Points on a hilly landscape, in no order, each with its height.
A ball rolls from a point to the lowest of its 3 nearest points, and stops where none of them is lower. Distance is the straight distance between rows; heights are no part of it.
fil: [177  93 119 178  88 151 128 108 142 101 173 144 125 132 125 144 118  72
 122 114 102]  height 77
pom: [ 77 149 134 144  97 166 151  98 113 124 108 107 122 129 107  87  66 140
 149 155 133]  height 327
disal: [ 68 139 170 116  78 149 141  90 111 134 131 129 102 124 118 100 126 184
 141 157 157]  height 387
gapi: [141 111  87 108 137 172 110 169 128 123 121 119 108 177 132 134 114 152
  96  85 120]  height 292
tula: [ 89 175 133 161  90 131 126 108 111 137 113 102 144 123 141 115  72 125
 152 137 122]  height 207
zab: [100 150 111 130 132 110  95 118 102 107 136  94 136 124 134 133  84  79
 159 130 146]  height 232
Vabi: [ 82 119 142 108 125 146 161  89 147 117 112 138 119 149  93  95  97 178
 108 176 139]  height 485
Mide: [ 94 156 124 158 100 134 129  99 108 125 101 110 132 136 117  97  82 120
 155 131 122]  height 170
dezo: [ 87 162 150 172  83 128 115 129 107 144 122 104 141 118 154 104 110 165
 166 144 113]  height 274
Bal: [143 101 143 158  54 147 125 125 182 130 151 156 141 149 134 123 159 161
 125 106  98]  height 205
zaf: [183 110 127 185  93 158 138 105 173 112 194 130 124 109 134 126 112  90
 156 100  88]  height 308
sorev: [158 126 101  73 183 188 131 183  94 132 133 140  92 119 118 112 129 157
 101  65 122]  height 355
rit: [186  94 124 187  89 151 144 121 171 109 168 147 133 134 120 122 113 115
 134  98  86]  height 236
favo: [148  82  96 152 112 170 118 152 120  87 153 126 116 131 105 156 108 115
  90  70  99]  height 403
Siraf: [201 142 141 135 120  61  99 132 180 126 125 100 134 118 149 162 161 133
 146 138 135]  height 296
binil: [112 141 112 123 186 141 168 110  81  87 122 119 104  96  92 115  81 114
 100 134 139]  height 244
bol: [161 156 189 186 104  75 155 142 110 151 114  94 192  97 140 137 170 160
 145 152 102]  height 319
viri: [115 132 113 104 195 127 193  96  89  89 123 139 124  86  86 117  92 122
 110 139 133]  height 253
rir: [ 76 145 141 117  87 157 151  90 125 131 110 121 131 141  99  95 102 183
 139 173 148]  height 491
bim: [133 118 127 107  99  81  75 141 128 124 142 123 121 137 148 155 154  99
 135 126 163]  height 423
deda: [186 107 177 146  75 129 134 121 177 122 185 150 119 126 128 123 189 157
 129 129 114]  height 280
Gogu: [ 91  77 128 124  90 129  98 160 150 144 141 149 134 171 131 130 155 136
 113 120 129]  height 270
zel: [151 116 143 110  82  85  68 136 161 130 156 123 138 127 134 139 182 119
 133 127 153]  height 230
zifud: [187 160 150 149 118  56 108 116 159 149 131  97 160 115 169 149 152 121
 145 132 122]  height 283
Gad: [ 98 150 125 119 204 133 181 110  75 109 126 147 122  91  95 122 120  99
 108 140 141]  height 268
ludu: [121  91 118 139  76 145 106 150 190 122 134 149 127 182 128 136 136 153
 124 103 105]  height 276
nez: [221 132 147 155 135  60 127 124 167 157 110  91 138 116 157 149 159 133
 140 145 103]  height 142
duv: [207 147 167 171 142  54 155 139 141 175 101  90 153 131 133 157 187 132
 143 159  92]  height 150
vis: [148  81  89 156  97 156 124 137 140  86 156 138 112 146 114 137  99 120
  95  76 100]  height 380
zov: [ 89 124 125 104 125 123  81 143 105 138 117 131 117 158 135 147 158  87
 121 133 158]  height 434
fipef: [177 130 115  64 215 133 144 145 130 137 114 195 116  77 139 130 124 142
 152  81 137]  height 375
Pesi: [ 99 160 182 130  68 138 132  99 102 119 133 115 121 100 132 106 145 193
 165 132 159]  height 347
Ziza: [162  75 120 176 114 161 121 115 131  79 189 148 126 123 117 147 121  67
 110  98  95]  height 235
lofe: [ 89 146 125 136 133 158 172  95 128 122  99 129 122 145  94  91  68 160
 115 166 135]  height 340
pime: [ 93 129 110  93 165 135 193  92 151 107  85 137 121 127  88  90  82 176
  77 137 116]  height 442
gif: [168 104 165 165  61 130 135 141 183 127 176 159 127 134 128 132 169 146
 127 117  99]  height 242
veve: [ 89 111 137 105 113 113  79 153 116 138 134 140 118 152 130 144 171  99
 126 131 162]  height 426
kar: [132 127 122 122 100  86  75 125 120 119 140 117 134 126 153 159 156  82
 152 128 169]  height 381
likal: [114 164 100 151  95 104 109 124 135 141 114  77 152 124 152 129  92 107
 165 116 119]  height 322
gefo: [ 72 132 146 111  98 150 172  85 146 123 110 130 103 124  95 104 103 184
 127 168 155]  height 591
Fub: [106 154 100 122 186 143 195 101 105  88 113 131 114 106  91 117  73 141
 110 137 132]  height 255
Niruz: [155 137 103  61 242 154 148 139 131 164  99 170 110 124 148 112 127 125
 137 113 128]  height 341
Tabom: [101 140 102 134 138 151 170 100 123 116 109 124 128 131 100 109  60 146
 123 151 120]  height 254
rabef: [118 157 177 168  88  93 142 127  88 145 106  98 178  91 149 124 161 175
 151 136 107]  height 373
Gamul: [107 147 102 142 137 130 145 100  87 124 112 105 127 119 112 120  63 106
 137 141 146]  height 161
lizor: [181 102 124 168  93 156 119  96 142 123 207 132 121 108 126 135 132  35
 146 109 100]  height 299
sir: [ 86 169 136 149  88 151 131 103 126 140 121 104 134 127 118  88  79 157
 162 148 122]  height 247
Nabav: [103 146 114 143 114 114  96 120  99 123 124  92 152 120 129 137  91  82
 158 130 138]  height 226
vib: [ 97 164 103 132 121 148 121 115  88 116 111  95 130 126 116 118  70  84
 151 138 135]  height 164
Nef: [ 81 109 148  60 161 111 177  96 154 121  95 147 131 154  88 108 128 185
  63 173 140]  height 678
pas: [194 148 151 175 125  62 126 136 151 170 112  74 154 108 153 149 168 132
 147 150 102]  height 193
Pirug: [ 97 137 112 110 134 119  86 133  80 127 123 132 118 137 130 132 133  76
 138 144 169]  height 479
velav: [129 161 125 143 109  96  74 120 126 133 113  88 148 122 150 143 104  97
 161 113 139]  height 293
vesav: [144 107  92  95 157 177 117 186 102 106 145 131  96 137 115 140 124 151
  82  62 116]  height 344
ran: [ 90 127 120 109 141 158 187  95 153 113 110 135 111 138  93  93  74 173
  96 146 127]  height 418
kalof: [143  94 124 155  73 152 120 151 181 113 151 140 129 170 132 132 121 153
 109 100 105]  height 281
reta: [174  84 107 174  79 155 121 128 158 103 159 141 128 147 114 129 113 125
 113  93  86]  height 294
Zapud: [156 105 153 182  67 152 137 119 199 137 172 137 127 144 128 112 134 135
 138 108  84]  height 133
gutav: [113 109 133 108  87 103  75 139 132 127 136 141 135 140 148 149 173 110
 130 131 151]  height 370
repob: [103 138 147 102 238 135 176 108 106 140 120 172 135  84 134 133 136 111
 116 143 112]  height 273
Temos: [148 120 100  69 213 172 127 174 117 151 109 149  94 129 125 114 115 142
 117  88 136]  height 357
tik: [104 134 136  95 208 140 140 137  79 152 113 154 120 130 136 129 146  93
 112 172 153]  height 413
vurol: [160 156 129 140 103  74  84 114 155 132 130  88 161 119 166 153 128  99
 159 114 144]  height 339
zegef: [122 158 106 143 112  87  91 126 121 114 123  88 150 126 156 149 101  85
 156 119 152]  height 265
Noguf: [163 132 135 121 103  80  74 126 153 123 139 109 135 121 156 175 160 117
 165 115 164]  height 402
Zeki: [106 166 136 175  92 105 115 135 124 164 117  94 167 110 152 122 112 140
 158 130  99]  height 240
dus: [116 120 119 115 105 102  63 143 109 130 141 133 122 134 142 144 162  84
 139 138 161]  height 431
sus: [ 99 134 114  95 216 146 153 151 103 167 107 164 129 137 145 118 152 108
 131 159 124]  height 558
muzif: [133 157 163 188  97  69 126 144 133 159 115  90 186 104 163 142 145 143
 161 132  99]  height 178
gud: [ 99 142 130 118 207 120 194 115  70 104 132 151 129  80 114 135 120  94
 117 126 139]  height 282
bago: [152 115  89  90 160 171 120 178 119 125 122 135  95 153 123 130 127 155
  93  88 133]  height 316
tor: [ 96 149  93 142 150 147 145 116 102 106 119 121 123 118 108 115  63 106
 119 140 129]  height 198
Zor: [150  86  99 161  85 147 123 123 139  88 156 140 129 143 111 145 107 109
 106  74  91]  height 350
tuno: [174 118 111  42 207 175 139 168 110 143 122 173 111 101 125 113 119 145
 128  75 140]  height 378
Danuf: [111 163 115 147 112 132 102 117 106 126 114  94 134 122 146 131  76 100
 159 135 146]  height 200
zunob: [192 135 134 127  95  76  72 129 161 125 152 116 134 122 145 159 162 118
 146 124 142]  height 360
Tur: [134  86 151 125  72 124  99 128 189 132 162 160 127 157 136 137 167 161
 127 131 116]  height 238
Kezof: [144 128 125  93 244 140 163 127 150 160 100 170 135  92 168 118 128 115
 144 106 113]  height 334
fusag: [188 147 172 183 119  68 149 140 127 180 113  97 169  94 146 150 160 151
 135 147  95]  height 275
Bazus: [ 98 120 120 101 211 153 133 157 104 165  90 147 114 149 144 127 153 104
 122 145 127]  height 531
Lerip: [166 155 128 133  90  70  71 132 146 130 133  84 148 113 153 159 144 106
 159 119 141]  height 372
netaf: [122 106 142  94  93 101  75 143 148 119 141 136 130 150 140 153 169 116
 124 127 163]  height 323
rup: [ 83 109 111  94 138 141  89 173 117 150 118 131 118 169 134 120 159 120
 107 141 139]  height 433
doru: [103 156 124 146 117 131 123 108 108 113 119 101 120 124 109 111  53 117
 139 131 140]  height 106
Gog: [195 120 157 130 105  83 104 124 171 129 164 128 120 110 146 156 191 136
 149 133 151]  height 210
lafo: [115 145 127 131 117  95  80 120  93 113 116  98 131 127 146 139 109  84
 142 140 165]  height 271
fita: [112 144 126 108 110  96  75 136 108 113 123 120 137 121 136 150 140  75
 139 123 157]  height 326
Beva: [ 88 133 122  98 183 144 119 152  91 157 106 147 114 142 134 121 155  94
 119 151 150]  height 488
vinus: [ 96 119 158  63 112 113 150  65 150 110 110 137 109 137  87 102 132 164
 110 180 172]  height 634
Nisez: [109 127  81  95 168 165 117 183 138 151 104 135 102 180 134 124 145 151
 102 108 126]  height 286
Bibo: [167 148 150 176 121  60 126 138 143 166 108  82 171 116 163 147 142 129
 150 135  89]  height 79
Tav: [ 87 125 125 105 229 154 166 121  84 144 119 161 117 110 124 124 136  98
 121 160 134]  height 329
tuvim: [127  89 105 120  89 146  99 166 168 125 130 140 121 180 128 132 132 154
 104 105 113]  height 231
fis: [141  87  98 143  93 147 121 142 149 108 149 141 123 173 119 145 111 143
 105  84  94]  height 331
ful: [ 74 122 104  94 161 141 104 152  97 138  99 154 118 150 129 124 151  96
 113 155 152]  height 496
bur: [153  90 148 143  82 121 115 141 178 121 165 156 118 137 134 141 186 144
 123 127 128]  height 199
Bino: [113 143 101 140 153 141 161 106  85  95 113 123 122 113  87 113  68 128
 120 149 133]  height 223
zosok: [100 139 124 118 223 125 155 124  83 132 134 152 123 119 110 134 143  86
 118 156 145]  height 320
Ret: [115 141 107 123 171 140 192 100 127 100 121 129 125 121  86 107  64 169
  94 129 116]  height 272
buvi: [ 99 173 177 139  57 112 145 118  93 135 125  99 159  89 134 110 144 191
 153 138 123]  height 352
Nipe: [138  83 129 135  69 139 112 145 187 129 146 147 122 159 128 136 156 152
 116 112 111]  height 243
pon: [109 138 117 105 182 149 190  97 108  87 110 127 134 111  91 112  79 146
  93 121 107]  height 262
Dokov: [174  72 131 180  97 153 125 104 126 103 186 147 133 116 117 141 138  39
 125 113  99]  height 225
Novis: [154 138 112  64 229 162 154 155 138 153 112 173  93 102 143 121 122 139
 138  92 139]  height 358
zesu: [142  94  80 116 118 155 109 172 131 110 129 131 107 154 112 124 107 142
  87  76 109]  height 328
kon: [121  76 103 110 101 154  99 178 144 133 118 124 109 172 138 137 142 147
  96 110 129]  height 137
Suvos: [119 104  95 101 139 174 101 177 134 152 113 136 118 177 148 117 138 150
 105 120 128]  height 241
kenov: [120 138 118  91 252 138 164 133 137 168 107 173 129 116 166 121 129 122
 141 134 123]  height 301
zafa: [163 149 188 183 106  72 160 142  88 138 107 106 179 101 129 147 176 157
 129 161 106]  height 351
Buzo: [228 135 154 129 116  82 115 130 169 113 157 105 111 108 143 154 189 142
 137 142 146]  height 291
ropu: [128 124  93  73 202 173 132 167 132 162  96 148 101 156 142 125 135 144
 121 107 115]  height 330
vopa: [ 79 154 168 141  74 138 135 105 119 125 122 109 125  97 130 103 130 173
 159 134 134]  height 332
Remez: [ 74 174 163 152  76 139 146 101 108 148 126 121 137 119 130  96 127 174
 159 150 130]  height 309
kesin: [ 96 152 115 120 173 145 151 106  70 102 116 133 119 102  98 121 100  86
 122 142 147]  height 267
Fuber: [167 104 162 129  86  96  93 132 172 119 150 133 129 124 139 149 198 139
 141 126 150]  height 110
mufim: [147  93  88 118 116 170 115 160 104  98 151 124 104 145 116 141 120 130
  77  68 100]  height 363
rige: [ 93  98 122  96 115 127  95 156 125 134 127 142 127 167 142 142 160 106
 115 132 151]  height 369
Voda: [181 149 181 190 131  58 154 144 114 169 107  88 163 109 121 144 185 149
 128 164  99]  height 285
reped: [100 124 133 110 239 138 180 131  99 152 122 172 138 100 155 122 139 116
 117 148 111]  height 167
Balad: [181 117 132 202  76 160 146 107 184 137 174 138 125 124 132 109 145 126
 141 120  84]  height 239
nuveb: [ 90 137 157  92  86 145 150  77 138 129 113 135  95 152  95 100 134 174
 131 160 171]  height 526
rak: [ 82 112 141  55 130 107 158  79 132 110 120 143 124 142  93 112 131 162
  92 183 170]  height 665
peba: [104 141 118 131 170 137 129 126  78 112 118 119 124 117 122 121 103  81
 125 150 159]  height 297

For each start below, name the point where the ball stops.
vis | bur
dus | Fuber
bim | Fuber
rak | doru
Temos | kon
gefo | doru
sorev | kon
rabef | Bibo
mufim | kon
vesav | kon
Pesi | doru

Call two points neighbours if one is among the 3 nearest of the other. Go from one point of each pair to the other, from neighbour to neighbour, staying as low as possible. Name the highest point that can't be avoided.
fil / reped | zosok
doru / bur | Siraf
Fuber / Zapud | Tur
fil / Fuber | Balad
duv / doru | dezo
duv / nez | pas
